Each row is a point on a tangle of strands that fork and nearly touch. The rows are in no order.
In the rows, zero is written as 128.
Points whose rows are less than 68.5 apart are linked; no others are. Some points are linked to none.
j_921: [106  87 131  86  97 169  83 136 146 136 109 151 160 120 127 120  49 102
 162 118  84]
j_840: [ 91 141  95 161 117  84 115 119  83 134 178 109 116 153 151  79 124 169
 109 195 159]
j_675: [ 78 159  61 149 177 137  98  96  98 140 190 133  77 142 130 123 132 134
 113 179 187]
j_658: [132  90 128 145  74 151 115 156 167 146 112 135 158 151 155 146 133 183
 134 110  92]
j_782: [105 175 112 172 225 132  94  83 137  84 149 172  89 129 141 149 150 118
 100 171 167]
j_337: [105  74 141 111  66 135  95 149 136 135 131 147 181 146 159  91  57 163
 160 150  71]
j_799: [149 101 143 128  76 183 130 144 119 165 137 114 125 147 108 141 107 139
 150  77 117]
j_11: [135 148 169 138 185 132 118 117 197  54  88 181 155  98 166 118 117  96
 146 131 100]
j_707: [141  64 153 128  61 134 128 181 133 178 125  88 155 126 121  80 128 174
 175 128 114]
j_986: [123  78 141 109  70 164 103 167 135 163 130 131 156 122 130  56  88 155
 154  92 106]
j_75: [123 145 143 123 124 153 114 131 176  96 107 166 138 123 144 113 119 115
 125 105 104]
j_455: [ 89 154  83 152 152 135  90  92 119 106 157 156  96 170 145 158 129 135
 102 170 149]
j_553: [107 135 117 147  74 166 115 126 118 121 171 152 123 176 142 116 108 174
  99  97 121]
j_217: [146 147 110 140 111 130 162 117  54 170 172  83  94 145  92 136 129 123
 112 110 164]
j_829: [152 101 138 136 123 190  93 162 185 157  72 142 119 112 121 173 146  88
 175  85 102]
j_210: [129 162 130  94 178  89 146 110 131 107 130 130 121  87 103 125 145  79
 104 110 145]
j_642: [127 130  90 184 135  88 130 122 109 149 143  99 116 169 151 163 164 195
  99 193 150]
j_98: [103 150  77 181 201 141 102 101 124 133 160 135  81 144 142 121 167 173
  95 185 188]
j_953: [154 120 114 158 122 107 143 130 135 138 102 103 133 172 148 208 167 169
 113 162 123]
j_247: [137 144 118 149 154 102 141 113 129 121 116 125 115 140 142 142 169 167
  90 166 162]
j_751: [152 170 128 111 201  94 157 113 124 123 126 135 111 102 103 173 168  62
 108 118 150]
j_182: [163  65 148  88 115 151 104 163 142 196  95 112 139 103  81 161 108  94
 181 119 117]
j_67: [ 73 139 105  92 116 122 113  93  75  88 166 129 118 143 133 103  69 108
 120 155 120]
j_21: [ 98 127 115  74 108 164 108 108 117 104 163 136 124 100  98 106  58  68
 139  69  93]
j_126: [139 183 144 153 184 132 145 101 133  87 143 146  99 104 114 135 167  97
  95  92 151]
j_222: [134 151 135 131 123 156 149 130 136 118 121 136 113 119 121 115 160 130
 107  76 137]
j_651: [147 113 137 146 103 121 160 156 147 139  98 104 145 136 145 116 170 201
 128 130 115]
j_477: [163  93 138  92 116 130 136 149 141 174  97 108 140 130 104 194 123  94
 161 128 121]
j_713: [162  79 140 126 113 187  99 164 168 175  64 124 129 120 108 167 141 115
 175 100 104]
j_857: [131 144  97 178 137 127 129 120 130 131 122 124 103 173 152 173 173 174
  88 154 137]
j_261: [173 129 158 145 167 159 137 167 181 139  62 140 108  84 108 160 177  78
 183  89 108]
j_777: [171 140 117 140 155  94 183 141 100 158  93  76 131 149 123 162 178 167
 118 170 140]
j_971: [118 120 127 111  84 159 110 140 150 127 132 147 141 135 124 114  95 128
 128  88 108]
j_508: [117 156 138  77 168 104 140 115 148  88 124 138 132  71 109 100 132  78
 126 110 127]
j_874: [133 126 126  77 125 111 128 112 104 158 146 117 135 129 102 183  87  70
 127 130 141]
j_297: [151 176 130 178 230 123 131  91 119  95 149 138  79 103 123 136 182 128
  89 138 184]
j_752: [149 149 161 131 173 122 141 116 171  95  87 160 136  96 137 131 161 113
 119 117 140]
j_736: [113 141 125  90 126 147 117 130 156 107 132 144 126  93 106 107 111  65
 136  71  97]
j_583: [138 166 135 191 150 159 142 115 140  97 124 144 100 148 145 121 184 181
  82 104 147]
j_3: [159 147 128 129 137 148 167 133 122 141  88 111 109 135 107 180 167 116
 124 106 130]
j_70: [134  77 158 140  52 155 132 158 108 166 152 107 149 138 119  73  97 169
 154  90 121]
j_620: [117 110 124 138  60 175 112 133 126 133 163 152 138 177 132 116  84 160
 119  88 112]
j_540: [161 137 122 101 137 103 157 130 100 165 113  97 131 134 110 188 146 106
 120 144 151]
j_917: [158  94 153  97  99 102 174 162  99 184 115  73 147 109  98 102 146 130
 170 129 144]
j_625: [152 140 129  90 150 125 138 139 151 136 128 136 118  88  93 184 137  28
 150  79 108]
j_282: [125  49 129 131  93 188  53 179 171 177  99 152 152 124 126  99  91 155
 162  96  87]
j_825: [149  72 143 117  83  94 138 159 145 163 100 102 167 132 140 137 138 167
 167 156 115]
j_12: [ 93 125 123 113 122 126 115 118 137  73 111 163 152 147 166 102 100 148
 114 167  91]
j_318: [ 80 147  93 126 154 113 113  93  99  85 150 140 110 144 147  98 116 152
  99 193 145]
j_640: [152 150 128 147 127 142 152 124 128 135 106 117 110 156 122 181 171 138
 115 114 126]
j_987: [ 95 125 125  72 110 147 113 116 114  98 136 139 144 106 127  97  56  89
 138 118  96]
j_662: [133 171 175 173 196 145 112  94 153  35 138 189 126 113 157  85 149 149
 104 117 130]
j_647: [154 150 146 152 179 139 128 145 198  99 124 164 104  54 118 113 143  50
 176  41 101]
j_895: [139 141 110 122 132  82 156 123  57 180 174  80 109 133 100 117 126 106
 120 151 180]
j_138: [ 79 159  97 141 193 114 107  93 110  94 157 149 100 134 142 103 131 145
 101 182 154]
j_643: [146  92 141 115  84 171 144 158 124 170 114 103 122 129  97 130 123 133
 155  83 125]
j_341: [113 121 122 100 110 101 115 108 113 124 130 132 152 157 139 163  81 108
 122 176 131]
j_924: [122 128 148  93 126  96 131 134 162 112  94 140 158 115 147  96 133 143
 123 152 125]
j_453: [165 131 123 124 132  97 178 143  89 171 109  74 136 151 115 175 157 136
 129 155 135]
j_877: [160  62 138 132  99 165 122 186 160 179  69 108 142 125 112 144 153 161
 182 121  91]
j_991: [133  71 129 142  99 200  71 179 179 164  84 150 142 122 135 113 119 152
 156  90  87]
j_117: [148 157 114 110 161  97 161 114  93 153 131 102 111 117 108 148 164 108
  96 139 169]
j_91: [108 118 120 149  79 143 110 137 150 108 138 170 149 175 171 122 125 203
 101 135  88]
j_475: [141  71 139  90  93 114 121 136 138 173 111 114 171 137 119 161  94 121
 164 152 118]
j_79: [ 86 176  85 119 210 104 110  91  97  98 173 137  81 100 112 115 128  94
  95 158 163]
j_615: [158 146 169 125 192 123 145 134 184  91 115 150 120  40 105  91 161  76
 143  66 125]
j_677: [129 124 147  92 136 133 124 140 176 127  86 140 148  92 126 120 132  96
 146 110 121]
j_993: [ 92 157 132 122 128 164 108 126 159  72 112 183 136 125 157 106 100 100
 128 104  80]
j_727: [151 173 156 150 205 115 138  94 145  71 148 154 106  82 119 118 160  80
 110  88 139]
j_342: [112 153  92 191 156 137 109 103 127 118 144 153  94 175 156 158 170 177
  80 155 149]
j_632: [164 159 169 161 195 120 147 112 169  74 102 157 129 101 139 149 171 117
 107 126 149]
j_449: [141 143 103 163 120 136 164 125  55 166 151  77  90 169 106 143 146 144
 116 133 159]
j_836: [158  80 145 148  82  84 158 149 104 175 124  66 159 149 127 156 135 169
 170 159 111]
j_574: [137 147 104 123 139  87 157 125  81 162 146  99 109 136 114 137 137 114
 100 152 174]
j_81: [166 139 136 114 145 144 185 149 108 153  92  91 110 121  94 151 174 117
 144  99 136]
j_708: [140 140 148 116 145 129 135 130 164 116  94 140 138 100 129 138 158 108
 124 106 133]
j_271: [ 96 148  77 151 154 109 114 104  93 148 180 117  89 150 132 113 138 146
 102 180 184]
j_496: [122 159 149 126 175 118 125 106 152  65 119 165 130 102 146 114 132 115
 108 133 135]
j_407: [112  88 134 110 107 172  84 177 178 150  91 154 151 100 138  42 119 147
 152  94 100]
j_88: [123 126 142 102 157 141 105 144 191 117  87 160 142  73 130 118 120  72
 160 108  96]
j_537: [157 104 125 137 117 106 158 146 143 152  84  91 145 156 137 185 170 173
 139 157 108]
j_796: [137  84 145  93  77 134 127 136 119 165 138 112 156 125 112 117  79 122
 162 117 124]
j_513: [132 149 124  83 150 112 133 117 141 119 142 133 121  91  91 157 118  40
 133  87 118]
j_684: [ 91 152  81 186 168 146 106 104 119 124 163 144  81 164 147 122 166 186
  85 163 171]
j_22: [139 170 153 141 177 127 137 110 167  67 130 164 120  78 127 110 141  78
 128  78 121]
j_601: [104 172 116 104 133 141 113 100 137  93 150 156 111 109 117 142 102  70
 121  92 110]
j_669: [138  84 131 161  72  72 125 126 107 166 162 103 169 167 150 173 102 180
 145 171 111]
j_543: [131 154 119  93 148 116 134 113 125 126 145 128 115 117 104 187 120  54
 115 106 136]
j_892: [113 126 124 112 147 158  86 150 182 114 108 155 126  59 113 109 103  46
 180  66  84]
j_101: [130 124 128  80 107 121 121 117 129 144 130 124 151 124 105 169  94  81
 139 127 128]
j_315: [116  92 153  91  85  92 133 151 149 139 108 115 182 120 147  75 111 150
 160 161 118]
j_505: [173 169 175 178 186 144 151 125 169  76 113 159 113  86 129 129 173 101
 137  67 134]
j_485: [135 127 117 146 106  86 152 117  55 177 180  75 123 147 108 119 114 121
 122 161 175]
j_507: [113 126 128 101  92 114 125  98  71 137 193 112 121 138 107 112  57 100
 124 115 148]
j_754: [111 120 126  83 132 152  97 138 164 116 119 138 132  69 100 105 103  52
 159  68  91]
j_941: [ 92 132 115 102 100 114 109  92  72 119 183 125 119 141 121 108  61 107
 118 144 141]
j_466: [145 122 119 152  88 116 158 138  99 155 130  91 127 160 131 141 148 173
 126 133 132]
j_293: [ 98  99 131  97  80 104 116 127 117 113 133 132 171 154 162  92  65 151
 142 180  87]
j_599: [117 126 106 182 101  81 143 133  87 151 166  89 117 161 149  98 160 192
 108 174 148]
j_286: [ 96 121 134  64 118 119 121 124 135  99 101 142 172 117 140 103  85 106
 141 153 103]
j_977: [135 122 123  97 114  99 125 110  92 159 152 112 143 153 112 177  89  89
 125 154 151]
j_847: [164 141  91 160 155  91 180 138  84 166 110  61 119 157 123 166 172 171
 114 188 147]
j_136: [179 141 167 170 172 166 139 156 194 115  75 154 115  85 134 146 170  80
 167  74 115]
j_696: [100 158  89 111 181  87 122 105  85 138 160 112 100 124 122 116 124 109
  95 193 182]
j_691: [130 131 157 120 140 108 137 132 170 104  86 139 163 113 153 117 155 148
 119 144 133]
j_112: [116 155 106 134 116 117 137 113  91 137 166 114  93 144 125  98 134 144
  97 131 171]
j_270: [167 123 142 154 148 182 121 166 188 146  68 142 112 109 123 173 167  86
 175  88 101]
j_765: [169  69 153  94 105 129 139 156 121 193 100  93 148 140  99 185 118 119
 178 135 116]
j_644: [151  38 151 148  57 150 123 192 128 187 118  92 142 124 121  86 122 187
 190 121  90]
j_8: [100  93 130  94 115 173  79 147 158 112  97 163 159 112 151 111  67  92
 163 130  74]
j_431: [122 157 157 114 186 102 139 105 149  70 110 153 139  77 138  91 142 123
  96 135 143]
j_295: [138 158 118  90 162  91 157 121 112 134 142 113 121  96  96 142 151  87
 104 119 160]
j_866: [117 113 147 113  77 115 137 116  66 155 190 106 132 133 105  85  65 115
 136 113 145]
j_104: [145 154 118 173 137 146 145 116 123 122 115 120 101 163 131 171 173 161
  93 128 141]
j_155: [112 150 155 112 176 123 125 118 176  64  89 177 153  95 163 112 113 101
 137 146  98]
j_965: [119 109 102 167  87 111 103 108 103 148 175 114 125 189 140 170 105 176
 116 159 129]
j_306: [137 162 119 189 158 146 144 117 118 111 130 124  91 149 139 122 188 195
  79 128 161]
j_202: [138 180 103 180 170 154 142 109 106 115 139 130  70 141 116 154 182 128
  84 110 167]
j_530: [155 107 141 132 109  67 170 150  79 183 124  62 156 137 117 145 140 140
 147 173 140]
j_728: [ 84 130 112  61 124 134 125 112 107  67 139 131 121  99 123  89  65  81
 127 123  91]
j_723: [114 152 111  99 144  94 132 102 106 120 138 127 127 132 121 135 115 106
 104 158 158]
j_824: [151 134 129 106 157 138 128 146 172 135 114 133 117  66  86 151 146  35
 159  65 109]
j_862: [151 136  92 180 154 100 155 127  90 157 126  87 103 158 134 163 167 174
 103 182 153]
j_123: [ 82 131 121  99 111 124 117 110 112  85 126 150 142 147 153 105  79 127
 120 160 101]
j_180: [ 86 142 123 112 121 169 115 127 136  58 112 176 134 129 170  85  91 115
 115 124  74]
j_913: [ 79 142 121 100 110 158 125 120 105  56 129 170 127 136 169  65  89 136
 108 135  75]
j_179: [ 82 146  88 143 148 102  96  99 108 114 156 133 119 163 155 122 118 147
 102 207 158]
j_378: [163  54 138 126 101 172 102 173 152 190  80 108 133 133 101 160 123 143
 183 118  96]
j_637: [155  99 143 100 112 127 134 151 157 157  81 117 153 137 121 177 139 115
 156 135 120]
j_323: [160 151 136 104 152 140 177 144 121 135 104 107 102  89  88 138 176  96
 126  77 136]
j_311: [112 154 122 160 114 157 118 116 148 102 132 158 117 168 152 156 144 147
  97 113 127]
j_313: [ 84 163 120 124 163 121 123 101 118  70 147 153 109 114 145  74 131 147
  91 141 143]
j_437: [132 132 116 158  92 156 126 128 134 124 127 140 121 182 138 158 144 167
 103 108 125]
j_18: [145 134 112 150 104 128 149 129  87 154 143  87 104 163 116 134 146 155
 111 125 153]
j_587: [151 117 104 169  98 103 145 137 114 150 120  92 134 174 146 195 159 192
 120 164 116]
j_594: [ 90 129  72 160 131 104  94 106 101 136 171 126 109 175 154 137 126 172
 106 198 154]
j_290: [140 160 102 184 185 138 148 119  98 133 128 107  83 138 125 128 195 186
  82 155 175]
j_73: [ 98 124 127  80  95 152 111 127 127 115 149 133 134 109 108  86  63  99
 134  93 110]
j_127: [141 142 115 152 144 106 159 125 109 134 125 102 106 142 134 122 177 182
  95 152 157]
j_672: [155 107 146  94 114  93 167 158 117 173  88  89 151 111 115 117 151 139
 151 145 143]
j_238: [141  91 147 101 105  96 149 158 150 164  92 100 160 115 128 113 147 154
 161 156 127]
j_450: [110 174 108 142 223 113 124  85 114  90 170 144  83  91 116 114 149  95
  86 136 169]
j_465: [179 161 176 176 174 160 156 137 177  99  88 154 110  92 126 145 183 102
 154  72 129]
j_50: [139  84 124 162 108 207  82 189 176 170  76 142 121 125 135 113 157 162
 158  81  84]
j_929: [150  99 155 137  67 128 168 161  90 174 137  72 139 135 103  77 132 155
 164 104 133]
j_55: [133  91 133 130  78  74 124 121 117 149 137 112 175 166 146 178 105 155
 132 183 121]
j_13: [130 182  96 153 151 149 143 111  91 128 160 121  66 132 107 153 170 121
  82 101 168]
j_390: [141 116 141 110  87 132 158 140  99 162 131  92 130 130 104 110 132 129
 141 105 148]
j_432: [122 184 134 157 230 117 121  87 128  56 162 157  98  82 117 103 155 110
  94 123 165]
j_284: [165  56 161 110  90 120 143 153 113 205 110  87 155 133  98 157 104 131
 190 140 122]
j_785: [123 164 131 129 134 139 147 109 126 106 142 136 102 110 116 113 153 119
  93  82 151]
j_279: [ 95 160  88  94 188  84 128  95  83 112 168 120  97  97 117  99 125 105
  99 169 177]
j_274: [103 143 131  71 156  93 127 101 136  77 104 144 144  98 137 119 102  82
 128 167 112]
j_876: [ 94  85 117  88 137 175  59 155 159 119  78 155 144  82 137 101  71  77
 183 122  63]
j_778: [149 117 137  97  98 148 154 147 117 165 118  97 121 107  87 111 139 116
 142  80 143]
j_113: [121  91 126 125  73 180  91 150 158 139 124 155 165 153 150 109  85 156
 135  92  80]
j_724: [118 160 136 142 125 148 118 117 157  91 120 166 128 144 148 131 143 131
 105 108 121]
j_948: [147 177 115 137 202 106 145 101 122 121 141 131  93 111 114 177 166  74
  95 128 162]
j_882: [112 105 141  65 116 108 111 125 157 125  90 132 172 111 136 123  90  96
 157 160 103]
j_616: [127 147 102 125 118 116 138 109  55 161 189  97  94 140  90 146 111  99
 103 121 172]
j_597: [132 109 140 131  61 167 130 127 109 156 160 124 134 168 119 135  98 153
 127  84 127]
j_398: [136 110 109 163  91 103 123 122 111 153 142 106 130 184 152 189 132 189
 117 156 121]
j_966: [171 170 147 119 206 113 171 126 127 126 101 120 120  95 105 167 187  90
 113 115 149]
j_501: [109  94 124  99 150 163  52 164 184 130  82 161 143  69 127 108  88  52
 183 114  71]
j_735: [136 152 129 178 117 164 147 127 139 108 123 133 107 159 147 118 184 183
  85  92 129]
j_108: [103 151 121  59 154  97 140 112 128  85 129 130 133  70 107  77 107  81
 126 123 119]
j_158: [ 92 156 111  98 148 123 111  90 115  72 135 156 128 128 134 158  89  71
 124 145 108]
j_909: [128  98 133 129  84 202 105 162 153 158 112 135 130 119 116 113 122 129
 145  62 112]
j_32: [144 137 118 173 128  99 174 143 101 137 122  86 116 149 137 115 184 205
 103 150 146]
j_152: [165 149 120 101 155 118 163 134  95 164 112 100 118 129  94 196 155  82
 123 118 143]
j_96: [128  85 129 134  75 177  90 150 179 153 112 142 153 151 143 141 108 153
 145 100  86]
j_566: [145 105 134 169 121 207  97 180 187 144  70 151 116 113 134 129 161 133
 162  69  97]
j_556: [116 129 120 131  94  95 135 111  76 158 174  97 127 152 121 115 103 127
 120 154 162]
j_251: [109 140 103 176 109 127 118 127 114 123 157 137 111 171 157 114 156 204
  85 141 136]
j_382: [145 164 145 148 206 106 131  97 149  88 111 152 127 113 134 158 164 106
 102 142 154]
j_740: [165 150 178 156 185 141 137 132 184  86 105 157 121  61 126 104 161  94
 147  64 123]
j_661: [149 124 147 113 149 106 159 131 152 127  81 119 149 116 126 129 163 142
 121 144 148]
j_334: [120 128 124 138 111  97 132 126 138 122 127 131 145 152 153 128 147 168
 104 156 133]
j_619: [121  56 146 117  65 144  93 155 139 159 132 136 178 142 141  91  72 169
 166 133  94]
j_650: [122 114 131  82 119 144 106 133 151 134 113 143 152 112 120 157  91  72
 148 118 108]
j_946: [150 120 127 160  73 177 149 136  99 150 135 105 111 178 109 162 131 172
 124  89 121]
j_228: [112 147 153 142 161 128 119 114 167  54 106 185 149 130 169  91 139 162
  96 144 109]
j_64: [107 155 122  81 151  90 131 105 117 108 125 137 132 115 127 126 110  85
 114 157 136]
j_766: [146  83 136 145  73 115 145 173 162 147  99 111 160 136 151 123 164 204
 149 132  96]
j_392: [147 117 140 139  92 124 181 147  81 166 132  68 131 137 109 107 148 151
 141 116 142]
j_673: [169 161 123 125 188 120 170 130 106 140  99 110 108 124 101 190 180  89
 111 126 146]
j_932: [130 175 117 172 219 127 118  87 131 103 147 151  88 119 135 157 172 112
  92 150 179]
j_365: [162 105 136 158  97  74 174 147  75 179 129  52 150 151 128 148 154 169
 152 167 123]
j_214: [146 124 139 175 140 199  92 180 194 135  69 166 115  90 141 113 157 106
 166  58 100]
j_730: [148 169 179 173 192 141 121 107 169  37 120 190 139  98 160  99 133 120
 124 106 122]
j_154: [ 84 112 126  84  99 115 116 113 103  94 131 136 156 153 164 101  65 128
 136 187  98]
j_967: [128  89 139  70 103  92 117 139 154 152  97 122 176 125 129 140 107 114
 156 165 121]
j_769: [144 127 135 131  93 160 149 152 137 135 114 122 119 131 116 116 157 150
 129  84 124]
j_77: [139 112 130 101 130 107 138 135 154 144  89 126 154 129 131 173 143 111
 133 149 131]
j_846: [118 177 140 157 223 114 108  86 138  39 143 171 106 103 145 128 128  95
 111 149 139]
j_771: [125 174 154 142 201 118 127  98 149  45 129 175 122  93 146 123 124  88
 126 130 120]
j_4: [ 98 124 114 139  74 124 103 128 127 100 143 159 152 181 168 116  93 184
 111 157  88]
j_232: [107 133  79 183 148  99 100 111 127 131 153 122 111 175 164 156 155 190
  99 202 151]
j_234: [ 87 154 116  68 145  98 141 104 100  82 154 125 120  88 107  80  96  89
 115 133 121]
j_357: [109 137 108 145 142  84 125 112 129 120 132 130 131 156 157 131 145 175
  91 184 148]
j_550: [144 116 132 155 113  83 176 148 126 136 109 103 137 139 151 103 175 212
 115 149 136]
j_621: [129  48 138 125  78 161  79 164 155 180 112 129 164 134 133 110  81 160
 173 116  92]
j_135: [150 144 138  90 166 120 167 137 140 131 118 124 113  67  87 115 174  76
 130  77 134]
j_685: [166  65 154 125  93 102 167 162  95 199 111  67 153 147 112 160 130 146
 186 152 115]
j_593: [141 141 156  97 177 113 155 138 166 106 111 140 125  52  93  98 162  76
 135  72 120]
j_819: [103 147 136 100 156 115 126 108 161  72  93 159 149 110 151 128 111  99
 118 158 106]
j_23: [120 106 143  84 112 105 132 149 168 131  91 131 167 106 142  84 127 147
 148 151 124]
j_245: [148 156 179 158 183 133 123 119 190  54  99 185 137  86 156 106 136  97
 143 107 115]
j_628: [127  60 149 132  57 163 112 170 126 186 146 118 155 129 118  60  83 163
 169  91 109]
j_869: [146  66 141 136  79 142 122 182 167 167  86 111 155 134 132 125 158 189
 168 125  98]
j_842: [ 74 147 100  80 134 117 123 101  82  75 155 133 111 105 119  88  85  89
 118 138 114]
j_954: [152  91 134 124 101  85 150 150 151 155 100  92 164 141 143 166 149 167
 148 170 125]
j_959: [ 98 139 109 157  88 144 116 122 113 115 169 156 114 187 150 111 128 181
  92 123 128]
j_844: [133 168 118 130 146 131 154 111 102 124 146 116  86 121 100 134 162 112
  97  91 162]
j_369: [127 150 149 115 158 102 143 112 140  95 112 136 130 101 131  90 160 141
 100 138 160]
j_275: [106  91 136  98  78 138 107 133 141 123 124 140 169 150 153 108  67 145
 148 145  94]
j_788: [157 144 151 176 178 157 111 159 205 102 103 171 107  63 138 116 139  69
 189  47 108]
j_936: [150 122 133 136  91 140 159 142 128 148 104 103 136 151 121 143 154 154
 129 113 133]
j_193: [138 170 145 159 222 105 120  85 142  71 130 164 118 105 135 136 154 112
 102 153 164]
j_356: [107 138 117  87 125 118 105 102 120 109 128 141 139 142 126 173  80  75
 126 156 114]
j_65: [118 157 137 119 146 141 122 124 169  87 127 154 119  90 123 110 124  77
 128  79 116]
j_922: [102 128 112 160  99  94 126 113  68 155 190  99 121 161 134  90 107 145
 113 172 163]
j_472: [116 150  93 151 140 112 138 117  78 156 172 100  96 142 128 108 144 152
  97 168 180]
j_623: [ 75 154  71 152 165 146  82  96 102 123 175 140  84 160 142 147 126 131
 102 178 164]
j_57: [153 178 134 162 204 124 155 106 122 102 130 138  91  97 114 134 182 119
  94 114 166]
j_162: [126 142 126 109  94 158 112 123 136 126 142 139 126 135 121 133 103 115
 116  87 125]
j_542: [144  61 150 142  66  88 123 141 119 168 147 102 176 157 143 154  87 167
 169 157 101]
j_568: [133 165  91 184 174 157 148 112  95 137 137 102  65 148 121 152 183 162
  86 134 169]
j_343: [ 96 148 103  80 143 106 111  92 101  88 155 138 120 117 111 145  79  53
 115 137 117]
j_976: [106 147 112  85 111 132 121 101  97 116 175 127 118 115  93 132  85  67
 107  86 123]
j_125: [135  68 138 112  72 116 113 140 139 164 129 113 171 149 138 159  85 144
 159 143 111]
j_451: [ 93 146 134 129 144 129 118 115 145  58 118 180 140 140 175  82 121 167
 101 160 105]
j_918: [135 147 113 110 114 128 141 110  85 148 167 109 105 131  95 147 112  95
 108 102 153]
j_94: [146  32 171 139  66 133 124 157 124 199 136 100 163 135 114 109  80 164
 190 132 103]
j_711: [102 133  85 188 121  92 120 123  88 150 182 101 106 159 156 102 150 202
 110 188 159]
j_741: [102 174 103 171 183 129  94  91 131  95 143 166  92 152 151 164 154 130
  94 167 155]
j_87: [133 111 126 104 102  90 138 121 104 164 135 104 145 149 120 159 102 116
 128 162 148]
j_951: [116 109 137  90  82 140 114 127 114 146 149 122 147 123 114  99  72 114
 142 111 123]
j_683: [141 139 136 106 153  92 140 119 149 127  90 126 153 124 135 153 151 117
 112 159 146]
j_134: [111 130 130 115 155 160  91 144 196  98  92 166 139  75 137 119 101  56
 174  97  78]
j_793: [141 123 114 165  73 160 143 141 121 143 139 114 117 181 136 164 142 182
 112 100 109]
j_596: [144 135 142 171 163 183  97 175 201 116  88 175 113  72 143 107 140  77
 183  54 102]
j_609: [144  50 164 109  71 122 123 152 126 188 138 105 160 126 111 111  79 135
 181 128 121]
j_638: [132 139 112  94 121 133 126 106  97 138 177 119 107 116  85 156 104  70
 113  75 137]
j_47: [ 73 150 113 115 105 149 114 115 106  77 145 167 127 157 159  76 101 157
 101 139 107]
j_157: [153  26 168 161  58 121 127 171 122 194 136  89 160 128 121 113 109 183
 200 132  89]
j_198: [103 149 120 115  91 158 118 110 120 106 156 146 123 150 133 104 103 125
 109 111 126]
j_358: [120 166 162 165 184 136 107 105 156  43 120 188 129 132 169  95 143 157
  93 143 130]
j_265: [143  90 165 139  50 130 156 150  85 180 163  91 142 137 111  76 106 145
 162 103 132]
j_802: [122 153 100 110 154  82 130 110  83 145 156 109 110 131 122 134 123 105
 107 164 179]
j_969: [125  80 153 112  68 106 136 159 132 163 118 110 169 128 133  79 124 160
 159 138 121]
j_361: [147 149 144 131 164 137 132 137 187 115 119 158 116  68 109 133 139  52
 159  64 110]
j_585: [129 168 104 115 159 111 123 101 102 134 156 133  97 119 100 189 137  61
  94 120 154]
j_867: [145 109 126 125 100  74 155 133  93 174 137  81 146 153 129 153 126 136
 130 172 150]
j_491: [109 101 130 103  96  85 110 117 124 132 134 121 170 163 150 152  82 144
 137 180 117]
j_687: [125 108 122 152  62 141 118 148 148 131 133 144 151 167 159 139 127 189
 120 118  96]
j_827: [102 130  94 142 106 107  91 104 100 131 165 126 120 179 150 155 103 158
 109 178 147]
j_682: [126  83 139  78 103 153  91 134 150 148 115 140 154 108 109 137  63  89
 168 115 107]
j_554: [ 72 163 111 126 139 136 112 107 106  59 153 169 107 144 154  74 120 152
  92 150 116]
j_518: [164 102 136 150  77 184 161 137  84 167 141  82 112 176  93 165 111 156
 141  79 118]
j_258: [103 120 128 122  80 190 100 146 150 124 128 173 148 146 145 100  85 137
 130  91  80]
j_303: [174  88 145 139  80 179 159 149  81 187 129  73 118 159  83 161 110 162
 171  80 113]
j_512: [130 119 119 168  88  92 149 134  83 159 150  83 130 163 146 122 144 182
 119 161 146]
j_59: [104 128 115 135  93 108 119 128 131 114 142 142 148 166 161 117 115 175
 110 160 117]
j_888: [106 153 113 118 107 130 120 107  97 115 161 133 105 139 122 115 111 128
 101 118 152]
j_607: [102 133 113  75 117 118 113  98  90 116 171 128 128 121  96 142  58  70
 127 126 116]
j_433: [108 160 133 118 154 107 136 102 124  89 133 137 123 113 139  68 142 149
  97 142 150]
j_292: [ 96 154  99 157 212 119 102  91 120 112 153 143  92 133 148 111 158 152
  94 183 182]
j_834: [128 101 155 126  60 128 139 122  86 165 173  99 142 146 109  92  74 138
 144 107 141]

A fork is a point with three links. Follow the links from the first point to the second and name the forks in between, in order.
j_866, j_969: j_842 > j_73
j_707, j_108: j_73 > j_842
j_293, j_450: j_802
j_966, j_953: j_594
j_644, j_155: j_73 > j_842 > j_574 > j_802
j_976, j_485: j_466

Follow the links from the first point to the second, and from the first to the third. Name the last point that the two ways share.
j_599, j_696, j_796: j_574
j_21, j_512, j_778: j_842
j_73, j_279, j_222: j_574
j_620, j_157, j_117: j_842
j_290, j_607, j_210: j_466
j_568, j_343, j_64: j_466
j_672, j_81, j_673: j_594

Name the points in between on the shortest way along the links from the first point to the second, in order.
j_81, j_594: j_3 > j_640 > j_104 > j_857 > j_342 > j_684 > j_98 > j_292 > j_138 > j_318 > j_179
j_234, j_661: j_842 > j_728 > j_987 > j_73 > j_951 > j_796 > j_609 > j_94 > j_157 > j_644 > j_707 > j_969 > j_315 > j_23 > j_924 > j_691
j_846, j_88: j_193 > j_382 > j_632 > j_752 > j_708 > j_677
j_650, j_836: j_101 > j_874 > j_977 > j_87 > j_867 > j_530 > j_365
j_672, j_318: j_238 > j_825 > j_954 > j_537 > j_953 > j_587 > j_398 > j_965 > j_827 > j_594 > j_179
j_696, j_638: j_802 > j_574 > j_895 > j_485 > j_556 > j_922 > j_840 > j_711 > j_599 > j_512 > j_466 > j_18 > j_449 > j_217 > j_616 > j_918
